Points, in no order, along strands that fork, close into loops and pass close to each other.
Two points are linked if the straight distance between their rows is under 97.7. Some points are linked to none.
j337:   2  15   7  25 -37  21   2  18 -13 -15   3 -11   8 -22 -26   8 -36 -16  -7  40  22  31  24   4  -2  29  -1  16 -40  38 -55 -36 -20
j861: -30  19 -30   2 -42  14  12  60   7  14 -23  24 -19 -14  15   5 -15  15  18  34  -3  11   1  30 -22  52 -55   3 -11 -28 -21   1 -11
j217:  14  29 -16  19  -1  54 -18  11  13  44 -70   9  13  -5   7 -40   7  24 -20  26  25 -35 -21   6 -14  59   4  -1 -19  22 -46 -13 -18
j695:  44   8 -17  24 -34 -30  30   7   1  22   0 -31  44 -27   4   1 -47   3  -5   7  20   5 -21   0  26  18  13   2 -14  11 -71  -8 -49
j881:  -3  -6  32  -1  11   3 -18 -43 -18  10  15 -29 -14  -1 -20 -10  23  -7 -21   4 -11  25   4 -29  -5  -6 -14  10 -22  34  19  15 -10
j831: -41  11  27 -14   7  52 -33  24 -27   3   2  -3 -39  24  -7   4  41  -2   0  -1   3  11  20  -4 -61  20 -56  11 -14  15  41  -8  42
j805: -17 -26 -24 -13  -8  55  13  28  -1 -23  10 -18 -25  43 -18   0  46   4  41 -42  11  -2  30   1 -41  14  -7  -6  21 -35 -24 -22  10
j205:  -7  10 -24   5  -1  54   6  36  30  32 -52  -1 -13   4   2 -51  48  28  16   0   8 -12 -31   2 -48  64 -16  -6  25 -23 -25 -15 -13
j325: -20 -29  19 -18  34  -6 -23 -37  -9  15   7 -14 -17  49   9  -1  46   3 -15 -46 -19 -15  -8 -25  -9 -33 -29   6   8 -20  54  39  19
j306:  12  -4  23   5 -22 -15   6  38 -14  -5  32 -12  -3 -23 -22  21 -22  -5   5   5   8  37 -11  -8  22   2  -8  10  19  13  -9  -5 -29
j684: -28   7  -1  17  22  20  -5 -89 -14 -15 -10 -12   0   3 -10 -23  26 -24 -42  28 -11  -1  36 -21 -14  11   6   4 -67  40 -15   4   8
j931: -25  44 -18  10 -30   3   0  45  13  10 -38  34 -20 -34  21  -9 -11  10  -1  61   8  16  -3  26  -7  46 -21   7 -10   8 -11  -6   0
j64: -14 -10  10  11 -23 -42  15 -50 -18  -8  42 -20  -3 -14   8  32 -31 -21  -4  15 -14  47  44   2   6 -17 -20  15 -54   8   5  30  -5
j725:   9  20  -3  20  19 -47 -12 -36   9  19 -37  20  10 -16  19 -35 -14   4 -42  26 -25 -39 -39 -11  36   1   7   2  -5   3  25  30  -5
j61:  10  41  13  15  -6 -40  -6  18   3  20  -6  20  12 -45   6  -2 -41  -8 -46  49  -9  -6 -21  11  29   6 -14   8 -25  39  -2   4  -7
j468: -37 -18 -12   1 -29  16  23 -29 -19 -41  31 -15 -30  -1 -10  27   2 -33  24  16   7  46  53   2 -24   7 -11  -3 -31  -2 -15  -3  17
j534: -27  -3 -41 -20  10   1  22 -28  18  31 -35  -4  11  30  33 -19  16  28  -2 -21 -13 -10   3   6 -36  20 -23  -8 -28 -51   9  22  -5
j322: -25   1 -21  10 -34 -10  25  52   9   5  -8   7 -30 -15  11   2  -6  -1  36  16   0  25  -7  15 -37  52 -36   4  20 -43 -14  -5 -16
j487:  37 -39  27 -27  -8  -4  -3  29 -26 -10  59 -19   8  16 -21  71 -34  -1  42 -47   4  26   4  -2  33 -38  -8   0  22 -14   7   0 -13
j466: -16 -23  20 -19   9  32 -23  -3 -29   1  39 -48 -37  29 -29   8  56 -14  -6 -40   5  12   2 -34 -26 -15 -23  10   9  10  28  18  11
j138:   9  24  29  19   9  -9  -9   1  16  17 -18 -34   9 -39 -21 -59  27   9 -38  25   3  -3 -65 -37  20  20  -1   9  27  47  -8  11 -43
j462:  42  18  30  -1  -1  24 -24  28 -15  26  -1   4  32 -11 -17  27 -45   8 -13  10  18  -1   3  15  20  -2   8   0 -14  43 -39 -20 -13
j867:  31  19 -17  29  13 -80  16 -37  17   8 -20  35  40 -32  20  -1 -57  -2 -42  31 -18 -31 -15   9  62 -29  28  -2 -35  13 -16  13  -8
j709:  14  -7 -21  -7 -19 -41  34 -28   3  34   5 -20  30  -7  30   8 -36  21   0 -16  -7  17   6  -2  17  10  -7  -2 -28 -27 -27  29 -31
j900: -17  20 -13   5  17  -8  -9  37  25 -22 -26  56 -29 -22  21 -10   6   2   6  21  14 -16 -22  22   1   1  32 -10  55 -21  37 -23  34
j503:   3  17 -18  15 -45  -9  18   0  -1  45 -13 -22  26 -25  18  -4 -25  19   2  15  -1  32  -1  11  -3  52 -46   6 -63  -7 -61  22 -40
j248: -11 -10  39 -13 -22 -23 -12  43 -16 -10  35 -15 -31  -6 -14  35  -8  -8  18  -6  -1  42   4  -6   0   4 -27  12  16   0  38  -4  -5
j564:  -5  17 -17   1  23 -24  11 -55  20  25 -45   6  14   7  26 -49  14  14 -28  12  -9 -37 -32 -15   1  14  -3 -17  -5 -17  32  32 -14
j750:  53 -38 -29  -5  26  20  -1 -55  -2  20 -27  -3  56  37  -4  -5  -9  16  -2 -50   8 -39   4  -9  17 -26  45 -15 -22  -1 -25  11  -4
j100:  -7  -5  -6  -1  -5   7   8 -16   4 -24  13 -20 -28   6  -4 -17  23  -8  12  -4   9  16  10 -11 -17   2   4 -10   9  -7  -7  -3  -3
j204:  19   9 -33  22 -40 -27  38  10  11  36 -16 -26  33 -26  22  -3 -36  12   6  23   8  23 -19  11   6  48 -11   4 -31  -6 -66  15 -55
j775:   5  31  35  10   5   6 -26  36   0   0 -16  25 -11 -31 -24 -16  -3  -6 -29  34   1  -3 -19  -2  16  -2   6   0  15  53   9 -27   0
j450:  -1 -20 -32 -24 -11  33  24  36   0  11  -4  -9   4  31   6   9   7  25  42 -39   9  -4  22  19 -34  35 -16  -4  12 -46 -19 -24 -11
j479:  45 -10  34 -14  16   6 -20  29  -4  44  18 -24  20   6 -16   8  -2  24   1 -43   8  -5 -59 -22  24 -14  -3   3  44  -1  17  14 -31
j63:   4  14 -35  -5   3   0  -3 -14  22  28 -51  33  24  12  41  -2 -33  14 -12  20   6 -21  24  32   3  15  14  -9 -28 -12 -11   5  17
j997: -11  43  20  38 -16 -35  -2   6   7  -5 -17  16   1 -57  -5 -12 -31 -26 -59  75  -4   1  -5  -5  24   2  -7  11 -41  63 -15 -11  -6
j561:   9  20  45  23  12 -38 -12   1   8   2   4 -24  -7 -47 -23 -33   5 -11 -40  31  -7  -2 -51 -30  33 -14   5  11  20  57  26   8 -22
j879:   3 -23   4 -19 -19  15  17 -13  -9   8  36 -58  -6  28   0   7  38  12  34 -51  -5  28  16 -33 -34   6 -33  -1  -7 -40 -19  22 -23
j28:  -5  31 -20  21   8  25  -7  -5  22  26 -55   6   2  -9   1 -65  24  16 -26  33   8  -7 -26  -4 -11  46  14  -7  -6  24 -17  -4 -11
j570: -33  -9  39 -20 -10  46 -30  10 -26  -2  34 -39 -44  31 -24  21  48  -5   8 -33  -3  17  33  -8 -39   4 -51  13 -13  10  36   2  32
j189: -28  22   7  -1 -25 -41  -9   7  -4  29  -4  20 -19 -10  36  24 -30   0  -9  25 -16  21  18  19  -6  23 -56   6 -47  -5  37  35  13
j295:  53 -21  -7 -11  15  15  -6   9  -4   8  10  23  47  12  -4  42 -61  10  16 -17  23 -36  21  25  39 -21  50  -5  -8  14 -38 -21  -5
j752: -32 -17  25 -11  18  10 -28 -29 -13 -43  25  12 -41  13 -18  10  35 -32  -3  -7  -5  -7   8 -12   6 -58   9  11  15  23  66  13  57
j453:  15  -9 -24   9   6 -11  30 -18   5 -27   5  15  21  -5  16   5 -23  -5  12  10   7 -19  12  17  21 -18  55 -15  12 -16 -13 -14   6
j357:  10 -18  39 -19 -23 -17 -17  20 -16  21  42 -41   1   8 -15  32  -7  -9  11 -23  -8  40   2  -7   1  -4 -48   7  -9  -3  25  20 -18
j677: -46 -22 -10   6 -20 -15  28 -57 -15 -70  52 -17 -29  -3  -3  25   7 -46   9  11  -8  44  55   2 -13 -24   1   9 -37   5   9   2  17
j902:   1 -29  15 -19   6 -23 -12  -6 -19 -38  50  10 -15  19   4  64 -24 -22  23 -14 -17  14  17   5  30 -56  10   9   7   2  39   6  23
j59: -40  -5 -26  10 -33  22  49  -5 -11 -50  15  15 -23  -7  -7  10   0 -19  29  30  10  42  52  33 -32  25  -9   3 -25  -5 -30 -20   2
j656:  -7 -20 -22 -16 -11  38  15  47   0 -47   6  27 -17  21   0  20   9  -3  42 -28  20 -12  20  18 -16 -11  25 -22  55 -24  -9 -38  24
j45: -20  14  16 -10 -26 -38  -6  76  -5  24   6  16 -25 -11   7  25 -16   7   9  11  -5  33 -16   9  -6  22 -75  11  25 -25  57  14  -1
j929:  16 -25 -11 -31  10  39   5   5  -5  18  -8  -8  12  44  11  20  11  14  26 -53   2  -3  25  -1 -21   5 -23  -7  -2 -36 -11  -6   3
j754:   1 -27   1 -34  17  36 -13  38  -3 -14  25  15   0  41 -11  45  13   7  28 -72   5 -24  21  15 -14 -43 -11   1  39 -31  21 -19  27
j897:   9 -11  21 -26 -34   9 -12  44 -17  29  30 -16  11   8 -12  46 -32  12  26 -24   0  29  11   9   1  25 -46   8 -10  -2 -17  -1 -33
j425:  42  -6  -9  12 -13 -34  36 -14   8   7  12 -51  33 -29  -6 -14 -19   4   3  -6   0  14 -27 -27  30  -2  30 -13  14   3 -50   8 -54
j449: -30  43  -1   6  -9 -31 -17  19  12  13 -31  33  -9 -27  29  -3 -21   5 -17  37  -3   7   0  17  -4  32 -32   5 -16   6  27  17  18
j544: -41 -15 -15 -12 -17  46   7  39  -6 -19  13 -18 -43  40 -13   9  37  -4  41 -27   5  21  29  11 -72  41 -57   2   8 -45  -9 -22  12
j225:  27 -20  44   2  32 -32 -34  -4 -19  12  34  13   5  -4 -23  15 -18 -16 -17 -12 -16  -5 -29 -12  41 -56  20  19  17  24  41  18   6
j796:  11   4  61  13  26 -38 -24 -17 -17  18  16  -4  -5 -15 -24 -20   8 -15 -40   7 -20  -3 -53 -35  35 -31   6   9  15  44  48  32 -16
j135:  20   2  11  25  49   6 -21 -52   0 -15 -26  28  34   3 -35 -40  12  -6 -42  17  -9 -75 -35 -20  34 -41  66  -8  16  37  20   6   0
j137:  -4  20 -17  32  -9 -23  32 -29   5 -29  -7  -9  11 -34  -8 -38   7 -30 -29  42   1  13  12  -2   7   4  31  -3 -16  27 -32 -15 -20
j226:   9  12 -11  -3 -16  27  10 -27   0  55 -35 -19  35  10  10 -17 -12  15 -15  10  11   6   6   0  -7  44 -34   8 -62  11 -58  18 -31
j442:  24  31  17   1  -5 -40 -15  35   7  41  -9  20  31 -31  19  15 -53  20 -27  21  -9  -9 -30  22  47   5 -11   4  -3  12   4  17 -13
j480:   9 -19 -29  -9 -12  19  19  20   5 -34  -1  28  -5   5   9  17 -23   7  34 -11  20 -10  26  28   1  -7  40  -9  18 -20 -22 -31  12
j496: -13  32  18  32 -12 -23  10 -13   0 -26   6 -19   6 -50 -18 -23  -9 -33 -50  61  -8  15   3 -16  15   4   7  11 -24  59 -21 -25 -14
j336:   8  -8  -1  12  35 -27 -13 -24   8 -38  -7  36  10 -16 -14 -20   3 -13 -31  27 -19 -50 -19 -10  46 -49  63   6  30  28  24  -8  22
j278:  -4  28  17  17  -4  -3  -8  44  16 -15 -12  13 -15 -43  -8 -22  -2  -2  -9  47  14  -7 -24   2  15  10  22  -5  34  29  -7 -19  -3
j943: -17  23  -6  12   5 -23  -1  15  27 -16 -25  25 -28 -19  26 -33  23  11  -5  23  -3 -10 -28   1  -8   8  10  -6  47 -16  40  -1  20
j238: -24   3 -15  -7   2  -4  -8  -8  10 -24 -12  46 -14   9  35  19 -21  -6   6  13 -10  -8  25  26  -6 -10  -3  -3 -17 -13  17  -7  43
j838: -21  -9  -9 -25  34  40 -19  11   2  25 -33  -3 -15  43  11 -23  55  24   7 -51  -5 -26  10  -6 -43  13 -37  -1  22 -32  33  -4  25
j289: -38  30  -5  23 -10 -54  15   7  25  -7 -23  22 -29 -29  43 -36  18   3 -16  36 -14  16 -33   3 -10  22 -19  -9  27 -22  39  21   9
j492: -12 -22 -18  -8  17 -29  10  -8  19 -38  12   7 -14   8  18  -7  33  -6  21 -25  -9 -15 -16  -6   2 -42  30  -6  52 -44  39   7  25
j919:  18 -43  24 -32  11   1 -17  25 -21 -21  51  11   1  28 -17  67 -36  -9  32 -40   1   4  31  12  21 -56  -2   7  10  -2  30  -3  17
j35:  28   4   1  11  37  28 -15 -28   2  -7 -33  22  27   2 -21 -40  17   1 -36  14   8 -47 -22  -8  24 -18  49 -18  11  36  -6 -20   0
j60:  27 -16  -2 -18  -9 -35  12  31   5  28  11  -1  24   9  22  25 -42  23  30 -38  -5   1 -14  11  12   3 -26  -9  19 -51   5  13 -22
j62: -48 -13  -6  11  10   5   4 -77  -6 -41  10  -7 -24   2   0 -14  34 -32 -19  15 -13   8  47 -10 -25 -11  18  -2 -47  20   7   4  24
j174:  49   8  -2   4  -2 -65  12  -2   5  17   5  22  49 -21  20  26 -76   5 -11  11  -4 -20  -9  14  55 -30  38  -4 -14   3 -25   8 -18
j381:  41 -18  -4 -18  18  15  -1 -49  -2  19   6 -24  33  25 -10   0  -1  11 -10 -33   1 -17   1 -17  18 -28  37  -2 -10   3 -19  10 -13
j719: -40  38 -32  33 -23  28  -1  21  10   4 -42  28 -20 -24  18 -38  12  -3 -20  66  17  11  -4  18 -31  64 -11   5 -31  13 -40 -12  -4
j797:   3   7  15 -13 -11 -16 -19  11  -6  46  -8   6   9  -4  21  37 -32  21   2   0  -9   4   5  13   7  19 -58  11 -40   3   9  23  -6
j90: -28 -12  -4 -19  19  40   5  -1   4 -18  -7 -30 -40  22 -18 -43  89   3  10 -42   0 -10 -22 -19 -44   0  -6  -2  47 -17  19  -7  18
j3: -48  -2 -21  -9 -19  52  10  17 -16   7  -1 -17 -44  32  -9   2  39   0  34  -5  -1  25  23   9 -78  58 -64   4 -46 -43 -12  -7  14
j705:  -6   9 -48   0   1 -11  13  13  38  15 -52  36  12  -1  50 -31 -13  27   6  12   9 -25 -13  26 -13  26  13 -16   5 -33  -2   5  10
j10:  56 -26   4   4  10  32  -7 -21  -9 -22  27 -13  40   2 -37   7 -23  -9  -6 -20  15 -28   5 -11  34 -51  74   2  19  46 -41 -36  -7
j404: -24  10  18 -17  21  49 -35  13  -9  17 -20   6 -23  30  -6   2  36   8  -5 -31  -1 -18   6  -3 -38   9 -40  -3   5   1  32   0  30
j734: -68  12   0 -12  12  -2 -11  -7  -7 -33  -1  15 -61  10  19   5  39 -14  -2  11 -17  17  32   8 -39 -12 -30   5   1 -18  66   2  57
j509:  43   5   8  -4  15  29 -26   9  -9  13 -11  34  48  -2 -11  29 -56   0 -15  12  13 -31  10  26  46 -21  31   6 -33  37 -37 -28  -6
j349:  -2   0 -34   8 -22  50  16  -4  -4  24 -17 -17   5  18  -3 -11   9  12  25   3  18  15  19  14 -48  58 -14   4 -49 -17 -55 -10 -23
j92: -24  38   4  33  -4  -2   3  25  18 -22 -24   9 -28 -54 -10 -53  15  -9 -27  66   8   5 -30  -8  -6  33  10   6  24  35  -9 -25   3
j178: -20 -35  24 -13  11 -11 -26 -14 -13 -47  36   9 -31  28  -7  45   2 -31  12 -16 -19  12  37  -4  11 -65   2  15  -4  17  51  14  42
j930: -22   2  -8   1 -23  49   3  11 -29  22   5 -26 -17  18 -11  12   1   5  30  -4   7  33  31  13 -46  60 -59   3 -57 -13 -31  -5 -10
j505:  57 -20   2  14  23  -5   0 -38   0 -14  14   5  49  -7 -14 -11 -17 -10 -23  -6  -7 -40 -20 -14  45 -56  72  -2   8  37 -21 -21 -15
j34:  40  11 -24  -5 -12  22   1  38  16  49 -37  19  32   5  18  10 -34  48  13 -18  23 -21 -18  25   4  31   0  -7   6 -21 -33 -14  -9
j589: -44   3  18   5 -31 -52  26  37   7 -60  33  18 -57 -30   2  14   6 -24  27  25 -16  43   1   7  -2  -7 -12  -5  61 -24  55  -5  21
j266: -11 -11  37  -4   2  10 -12 -23 -26 -19  40 -48 -23  -1 -39 -19  48 -25 -16  -1   4  23  -2 -43 -10 -13  -1  11  12  39  12  14  -2
j944: -44 -12  -7  -4   3  -5   8 -60 -11 -46  19  -7 -37  11   1   6  33 -30   4  12 -20  21  42  -3 -17 -32  10   0 -20   1  24  17  36
j485: -42 -13  -3 -21   8  38  -3  19  -9 -37  20 -24 -62  23 -18  -8  72  -8  24 -38   0   2   6 -16 -51 -13 -11  -3  42 -26  30   1  40
j208: -14 -21  -3   4 -10  34  14  -8  -3 -26  24 -45 -34  17 -26 -29  63 -14  20  -8  15  19   1 -33 -33  15  17   0  16  -7 -27 -20 -12
j703:   9 -14   0   5  22 -23  -3 -31   0 -28   6  31  -8  -8   4  -7  20 -17  -6  -2 -15 -27 -23 -15  28 -54  52  -2  44  -5  41   5  22
j57:  17 -28  -3 -27   6  36  -1  -3  -4  30  16 -47  18  49  -2  17  29  24  24 -79  -3  -2  13 -11 -26  -1 -36   4 -10 -43 -11  13 -22
j384:  18 -16  16 -12  15  -4  -9 -42 -16  11  16 -21  13  16  -7  -2   7   0 -10 -16   0   5   5 -22  11 -33   6   6 -10  12   0  24  -6
j756: -71  -1 -13   2   7 -10  10 -33   0 -63  -1  19 -51   5  22   1  32 -27  14  28 -13  20  53  14 -28  -7  -2  -8 -13 -14  42   9  54
j134:  11   7 -25  14 -14  47  13 -10  -5  34 -36 -23  22   8   0 -27   3   3  -5  15  23  11  10   8 -23  52  -7   4 -61  30 -78  -7 -22
j73:   4  -7 -17   1 -27 -52  33  13  18  13   9   3   8 -14  38  13 -32  16  19 -10  -6   8 -18   7  17   5  -5 -11  16 -45 -13  20 -23
j609:  -2   1   1 -14  24  15 -35  18  10   8 -16  54   2  22  20  32 -32  12   6  -2   1 -26  22  36   0  -9  -4   0 -15 -10  18  -5  38
j627: -10  16  17  12  26  44 -19   6  -3  -3 -31  -4 -12  -6 -33 -59  54   5 -31  18  14 -35 -34 -27 -15  13  19  -5  32  33   7 -12   0
j524:  22  12 -20  -2  -3  60 -17  23   9  46 -49  23  27   9  13  -9 -21  26  -4   7  23 -32   0  23 -10  40   6  -4 -24  20 -44 -16   2
j592:   8  20 -26  -8  31  30 -24 -32  12  25 -60  55  26  23  18  -3 -24  14 -16  10   2 -53  12  31   1   1  22 -13 -35  12  -4  -3  30
j447: -18 -34   7  -8  -4  52  -1 -14 -14 -31  41 -53 -29  25 -45  -4  59 -23  22 -33  14  17  22 -34 -31 -14   0   6  -1   3 -15  -9  10
j165: -13 -13 -16 -12  14 -65  24 -33  29 -25   7   8 -24 -11  40 -16  19  -1   4  -6 -39  -7 -22 -10  15 -32  21  -8  37 -59  51  26  12
j780:   7 -13  -6 -26  27  17 -18  32   4   2  -7  54  -6  39  15  36 -16  10  18 -42  -4 -28  22  24  -2 -34  -8  -3  21 -25  25 -15  44
j652: -14  19 -32  20  -5  -6  17 -19  19  19 -33  -7   9 -22  18 -44  13  -2 -13  34  -3   8 -19   0 -10  32   0  -2 -12  -6 -20  11 -19
j297:   3 -11 -28 -27  11  17   4  -6   6  29 -25  -6  14  49  34   6   0  28   7 -35  -5  -6  27  10 -19   9 -39  -7 -21 -48  -2  13   1
j407: -10  11 -16  21 -30   0  27  39   7 -43   8  18  -9 -33  -1   7 -29  -8  18  39  15  18  10  25   3  25  30 -11  19   3 -35 -33  -3
j523: -31  -3 -38  14 -18  43  24  -3   5 -22 -13   1 -21  13  -2  -4  11 -14  21  23  13  25  34  17 -41  41  -3   2 -30 -12 -39 -20   4
j20:  16   5  29   7 -13  30 -14  27 -14 -37  37  -4  14 -21 -55  28 -19 -27   0  20  19  19  12   0  29 -13  37   8  11  60 -29 -52 -15
j990: -17 -23  18 -22   8   6 -17 -27 -14  24  15 -23  -6  34   6  10  21   5   3 -41 -20   3  28  -2 -19  -4 -40   4 -26 -24  34  36   6
j549: -18   0  -8  -6  16 -18  14   1  18 -23   0  -8 -24   5   6 -21  35  -2   7  -5  -3   2 -15 -11 -13  -5  12 -10  49 -30  23   3  11
j903:  46 -18   2  20  15 -36   9 -32 -15 -25  45  -3  45 -23 -17  16 -42 -26 -18   7  -8 -12   8 -13  60 -65  65   4  -2  24 -17 -16  -8
j406:  20  13  16 -23  11  -4 -36  31   2  69 -14  24  27  21  21  39 -37  34  -5 -28  -9 -17 -13  18  15   0 -49   9 -22 -16  20  26  -1
j358:  13  31  -3  14   0 -85   8 -29  18  31 -21  20  25 -37  28  -3 -42  15 -45  29 -24 -12 -31   1  49  -6   1   4 -33   1  15  37  -9
j341:   3 -24   2   0 -20 -21  21 -12 -17 -41  59 -18   2  -4 -14  41 -15 -21  25 -19   2  33  28  -3  14 -37  19   0  -1  -6 -14  -2 -14
j834:  26  -4  28 -12  25 -27 -26   8   5  25  21  17  16  15   7  31 -21   7  -4 -26 -17  -9 -14   0  29 -34  -5   6  10 -16  29  16   8
j587: -29  -2  10  -3 -18 -37  16  70   7 -28  19  14 -41 -16   8  12   0   7  26   5  -6  14 -16  -1   1   2 -17  -4  61 -32  44  -9   4
j172: -25  13  -6   4  -8 -77  22 -14  22 -19   7  13 -12 -28  43 -16   6  -4   5  21 -25  12 -14   2  14 -15  -4  -8  26 -41  40  23   5
j812:  62  -9  -2  16   7 -56  18 -17  -8  11  26  -6  65 -13  -3  21 -65   3 -20  -9 -13 -21 -17  -4  65 -38  53   1 -14  14 -28   6 -28
j926:  19 -11  11 -23   4 -17 -20  38  10  46  13  17  13  17  19  38 -27  25  16 -47  -8 -14 -15   8  17 -12 -28  -1  17 -40  26  16  -2
j112:   9   2   1  -2 -12 -55  23 -61 -12  11  19 -25  23 -14  18  19 -32  -4 -16  -1 -19  33  16  -9  11  -2 -12   3 -58  -9 -23  42 -20
j799: -12 -23  12  -7  -8 -19   4 -68 -22  -8  44 -20  -2   8   6  42   0 -18  14 -18 -21  30  47  -8 -10 -23 -20   5 -54  -7  13  37   3
j455:   1 -11  26  -6  -4 -27   6   5   1   5  35 -41 -13  -9 -10 -13  37   4   8 -22 -16  29 -34 -41   6 -14  -8  10  35 -16  26  29 -23
j502:  49  12  23   5   6  23 -28  61 -12  19  12  25  41  -9 -22  33 -55  15  -1 -17  26 -19 -29  19  36  -8  31   0  30  39 -26 -45  -6
j874:  15  16  44  -5   8  26 -43  33 -17   7   8  16   3  -8 -32  24 -19  -2  -9   6  20  -2  -8   9  12  -4  -3   6   7  46  -1 -18   3
j999: -18  14   3   0   1  -6  -3  68   5 -39   3  47 -41 -16  11  11  -1   0  23   9   4  -9 -16  19  -7   2  12 -14  73 -30  36 -36  27
j181:  18  18 -31  32   0 -69  22 -29  18 -17 -23  43  51 -39  21  -6 -61 -10 -35  50 -13 -36  -1  23  47 -22  54  -6 -20  13 -26 -14  -2
j387:  30 -14 -16  -1  41  52 -18 -36   2  16 -40  10  35  30 -20 -29  19  12 -21  -6  23 -63 -10  -6  10 -12  55 -17  10  30 -10 -12   9
j214:  16  13 -36  11   0 -33  12 -28  12 -27 -12  35  28 -15  15   4 -39 -10  -8  29   3 -18  17  23  25 -20  57  -6  -9   2 -19 -22  10
j801:  29  15  -2  -5  -5  -6   4  32   5  33 -24   5  21  -9  13   3 -33  27  -3   8  12  -8 -29  14  21  24   3  -6  12   4 -16  -1 -17
j816:  14  31  30  21  13  21 -19  16  11   6 -32 -13   2 -32 -34 -56  30   4 -32  18  13 -28 -60 -31   0  13  15 -10  53  43   0 -16 -24
j643:   0 -19  41 -11  16 -29 -19  -9  -6  18  18 -33 -19  11  -3 -15  44  -4   1 -32 -29   3 -34 -35   4 -26 -25  11  25 -21  66  43  -1
j670:  46 -15  17  -1   3 -45  20 -15   2  18  31 -58  28 -13 -13  -4  -7   5  16 -32  -5  23 -37 -45  29 -18  26   3  26 -10 -18  18 -59
j692:  37  -6  25  13   1  30 -14  -5 -22 -28  28  -2  29  -9 -44  15 -11 -28 -13   6  13 -10  17 -10  39 -45  47   7   4  66 -39 -43   4
j282:  25 -22  13  -3  -6 -22  21  -1  -9   4  43 -49   7  -7 -11   1  17  -6   8 -36  -5  31 -16 -28  15 -20   5   5  37 -11  -7  17 -33
j49:  61  -9  17 -17  15   1 -27  32 -12  22   8  23  46   5  -7  46 -62  12  17 -27  14 -34 -18  21  38 -26  33  -7  20   1  -8 -20  -2
j802:  -9  13  20  13 -14  15 -11  -9 -16   2  11  -4   4 -19 -20  14 -27  -9 -16  36  14  21  42  14  -5  20 -17  16 -64  54 -35  -8  -6
j159:   4 -23   2 -22  -3  31   1  39  -8 -27  27   5 -20  17 -19  30  12   7  39 -41   6   2   7   9 -12 -30  -6  -6  56 -22  11 -25  13
j810:   6 -23 -26 -11  17  24   8 -58  -1 -27  -2  18   9  31  12  25 -19 -14  11  -6  -5 -19  56  12   2 -25  30  -4 -46   2 -14 -10  28
j659: -48  -8  28  -4  14 -20 -23 -11 -12 -37  17   2 -59  14  -2   6  44 -17  -9   7 -21  18  14 -11 -23 -24 -26  13   1  12  77  21  51
j835:  27  13  27  10 -31  36   0  40 -23 -13  29 -17   6 -15 -51  21 -23 -24  13  24  21  26  18   2   6  17   8   5 -18  46 -54 -37 -22
j19:  11   3 -12  14  16  28  -1   1  19 -43 -11   1  -6 -17 -32 -46  36  -5  -9   8  22 -27 -29 -17   9 -14  66 -12  66  18   2 -27  12
j348:  -8 -10   0  -8 -25 -12  26  15   1  18  16 -38   2   9   4   5  12   8  36 -31  -5  33  -6  -2 -22  21 -33  -3  10 -43 -10   9 -31
j973: -40 -31 -33 -18   6  44  30  13   3 -45  18 -14 -41  45  -6   2  61  -5  42 -47  13   6  21   7 -52  -9 -10  -3  42 -38  11 -21  33
j228: -14   0   7  -6  28  45 -11  -7  11 -19 -29  -6 -24  11 -21 -61  81   1 -10 -14   6 -33 -36 -27 -21   2   5 -10  59  -1  31  -7  26
j961: -38  36 -18  44 -16  -2  14   5  12 -18 -27   3 -25 -39 -11 -67  43 -19  -8  64   3  25 -11  -2 -35  54  -1   6  -6  17 -26 -12 -13
j924:  21   4  19  -7 -36  -1  -3  69 -21  25  20 -26   4 -12 -24  25 -28  13  27   1  12  39 -16   4   6  32 -37   6   0   5 -31   1 -46
j905: -42  25  10   7  -8 -18  -1  -1   8 -19 -18  33 -29 -16  19  -1   6 -17  -8  47   1   9  18  15 -12  13  -4  -2  -9   9  23   2  34
j848:  -3  11  -1  -7  36  29 -23  10  15  35 -54  12  10  29  17 -37  38  28   1 -24   4 -35 -31  -2 -22  17 -19 -12  32 -21  34   4  13
j320:   7   5 -27  -5  17   4  -2  13  27  22 -48  16  15   6  34 -33  11  35  -1 -11   6 -26 -31  12 -11  20  -3 -15  23 -26  15  10   4
j914:  -6  13  14  13  -1  11  -5 -56 -14  -3   2 -16   9 -11 -17   4 -12 -26 -30  23  -4  12  39  -3   2   7   4  16 -74  56 -27  -6   5
j199:  41  -9 -28  -3  41  37 -10 -45  15  33 -51  25  52  44   3 -20 -14  16 -17 -20  10 -62  14   0   3  -7  43 -20 -30   5  -4   2  10
j434:   1  28 -16  23 -11 -23  23 -15  17   7 -17  -6  16 -26  16 -25 -13   3 -28  35  -3  -1 -15  -8  11  12  20  -3  -6  12 -27   3 -20
j866: -11  -2 -25  -6 -17   4  22  32   8   3  -3  -2 -11  13  10   4   2  13  31 -17   8  18   1   6 -33  33 -32  -3  14 -59  -7  -4  -6
j342: -10 -26   7 -19 -12   0  11 -45 -19  10  39 -56  -3  16  -3  19  20  -6  22 -40  -8  38  27 -20 -19  -4 -34  -3 -33 -15   5  32 -11
j994:   5   9 -33  -3  11 -36  14 -51  21  43 -51   0  14  18  44 -36  10  29 -15  -7 -18 -24 -17   1   4  24 -14 -11 -14 -44  19  40 -15

A fork is a point with three links, a tip a point with one. Leave the first point through the second and follow the links. Name the first fork or tip that comes.
j225 / j796 -> j805
j905 / j238 -> j867
j692 / j20 -> j944
j838 / j848 -> j199

Name the points in between on the shortest way along the links from the first point to the second, in order.
j797 / j453 -> j189 > j449 > j905 > j238 > j609 > j780 > j754 > j159 > j656 > j480
j931 / j523 -> j861 > j322 > j866 > j450 > j805 > j544 > j3 > j930 > j349
j90 / j944 -> j485 > j973 > j805 > j544 > j3 > j930 > j349 > j523 > j59 > j468 > j677
j589 / j320 -> j587 > j999 > j900 > j943 > j549 > j100 > j208 > j447 > j466 > j570 > j831 > j404 > j838 > j848
j336 / j320 -> j135 > j35 > j387 > j199 > j592 > j63 > j705
j780 / j835 -> j754 > j159 > j656 > j480 > j453 > j214 > j181 > j867 > j174 > j812 > j903 > j505 > j10 > j692 > j20
